Points, in no order, along strands that fork and pass close to each other.
(in the rows, 100 means zero)
Two points are linked if the straight distance between their rows is under 42.6. Some points are linked to none.
j856: [109  94 115 118 105  97  93  66  83 109 104 116 109 141]
j754: [111 129 126  54 110 105 121  84  95  92 103  99  83 129]
j91: [105  90 132 108 104 105 119  61 105  78 112 114 102 139]
j262: [ 94  92 113 106 109 111  91  74 106  91  87 125  95 165]
j129: [123  85  88 122 106  99 105  88  70 103 101 121  99 117]
j384: [ 70 100  96  92  96  56  66 106 107  86 105  87  89  65]
j895: [115  97 101 104  97 120 125  75  94  92 108 105  95 146]
j143: [ 93 112 120 108 104  96  70  71  93 123  84 119 113 162]
j409: [104  71  69  97  97  91 102 113  89  75  93 110  82  80]
j427: [ 82 102 103  93  97 106  76 120 133 114 124  54 102  76]
j929: [ 96  87  78 107 104  84  85  95  71  93  80 112  98  73]
j179: [ 95 111  76  86  94 143 115  82  75 106  87  88  88 123]
j128: [ 94 118 125  77  88 121 129  65 116  65 108  78  93  92]
j189: [ 86  86 110  95 111 120 102 140 133 125 110  95 113 101]
j69: [107 109 116 115  91  67  98  86  88  90  91 103 111  55]
j951: [ 87  79 109  80 109  73  61 106 110  99 131  71  80  77]
j203: [107 124 112  69 100 120 130  81  98  92 104  91  91 126]
j879: [ 83  94 115  80 102  72  66 110 118 106 126  70  88  70]
j150: [131 103  90  98  89 115 138  86  85  89 108  94  93 110]
j660: [106 121 100 150  82 108 112 106 112 116  95 118 138 102]
j552: [ 89  92 107 104 108 110 105 146 133 120 104 111 115 102]
j543: [119  65 118 102  98  66 109 105 102  71 109 116  85  65]
j61: [113 108 105 105 109  75  93 136 100 123  95 126 107  95]
j248: [ 75  86 103 122  96 106 105 133 133 100  97 116 124  76]
j60: [ 99 118 106 115  88  83 108 121 110 107  89 111 124  66]
j390: [ 84 102  98  87 101  72  81 125 103 110  90 102 105  68]
j355: [ 90  96  78 104  98 138 107  73  71 102  88  96  95 119]
j84: [130 103  64  95  90 114 125 111  74 100  92 102  83 106]
j214: [106 103  71 109  84 105 108  79  90  61  94  78  85  77]
j491: [ 67  77 110 108  94 111  94 125 143 100 110  91 118  74]
j295: [ 81 105 108  85  97  87  69 116 127 112 125  59  95  73]
j749: [109  88 122 115 105  97 105  62  94  94 109 114 105 142]
j425: [101 130  93 132  88 102 108 106  95 125  88 112 133  94]
j649: [ 94 100  57 112  86  93  96  91  93  56  90  84  79  76]
j269: [112  57 118  70 125  89  80 118 100 110 128  86  82  91]
j677: [100  83 105  97 117 131  97 130 125 129 113  67 109  98]
j850: [111  91 110  91 117 121  93 128 121 129 116  56 103  92]
j985: [ 89 136 123  60 109 120 119  89 114  77  94 109  89 105]
j123: [112 123  79  96  79 108 113  74  93  65  98  64  84  81]
j777: [ 78  83 107 104 100 123  87 119 142 109 119  63 111  78]
j752: [108 109 102 145  89 102 112 125 123 106  98 129 128  95]
j376: [ 96  89  76 111  99 122 101  71  69  95  87  96  98 100]
j298: [ 94  91 114  71 112  90  84 131 114 125 113  85 101  86]
j683: [115  90  89 113 100 118 116  77  80  98 104 110  98 131]
j387: [ 97 138 125  57 117 113 118  93 106  87  92 114  82 122]
j116: [ 86  91 103  75 109  78  78 128 104 118 100 101 101  77]
j512: [105  91 117  76 117 101  84 126 114 130 120  68  98  88]
j932: [102 123 103  83  86 120 119  62 102  66 106  64  90  88]
j727: [ 89  97  98 143  93 104 111 129 126 101  93 128 129  84]
j904: [110 117 115 114  89  70 103 102  97 101  92 105 117  59]
j177: [119  89  61  92  87 103 118 118  86  80  92 101  81  88]
j909: [111 114 112 122 100  91  82  73  83 129  96 115 117 142]
j735: [106 133  95 131  89  99  97 102  89 135  88 114 129 114]
j630: [ 95  97  93 100 104  73  83 112  85 107  84 114 106  70]
j937: [ 99 101 114  98 106 116 109  83 119  79  92 124  90 161]
j824: [ 91  98 116 108 108 100  72  70  99 110  80 124 102 167]
j187: [ 81  85  66 107  96  76  80  98  93  63  91  96  81  73]
j955: [ 70  88  83 100  99  60  68 102  99  76  98  94  83  70]
j529: [ 97 104 107  95 108  92 101 149 122 125  98 116 110  97]
j709: [114  99  97 107 113  74  89 125  85 123  91 130 103  98]
j617: [123  87  89 119 111  86  92 104  71 111  96 131  99 108]
j99: [ 91  67  83  86 107  76  82 116  91  90  98 109  85  79]
j646: [104 117 104  78 102 126 127  85  97  96 100 100  90 142]
j422: [128 116  69  84  92 119 123 100  68 114  92  92  82 118]
j68: [112 115  73  87  92 134 120  92  69 113  90  91  85 124]
j97: [111 124 104 124  97  91  87  86  81 134  94 114 122 128]
j600: [105  95 127 101  98 116 133  62 105  72 112 100  99 119]
j810: [ 83  64  92  76 109  76  71 113 102  94 114  93  80  80]
j226: [ 98  88  73 116 103 100  89  82  66  95  82 106 100  81]
j628: [104 108 129  86  92 120 139  66 110  68 112  90  95 106]
j772: [ 98 124  96 124  89  92 107 116 101 116  86 113 128  77]

A fork is a point with three links. Follow the links from the first point to the second and name the forks in between, in order.
j262, j749 | j909
j772, j777 | j425
j60, j749 | j425, j909

A fork is a point with three links, a tip a point with one. Leave the first point through the second and follow the links. Name the first fork or tip that comes.
j491, j248 | j425
j123, j214 | j384
j425, j772 | j69
j128, j628 | j909
j683, j895 | j985

Name the points in between on the shortest way along the links from the first point to the second, in order.
j749, j60 | j856, j909, j97, j735, j425, j772
j810, j422 | j99, j409, j177, j84
j617, j203 | j129, j683, j895, j646
j937, j425 | j262, j824, j143, j909, j97, j735
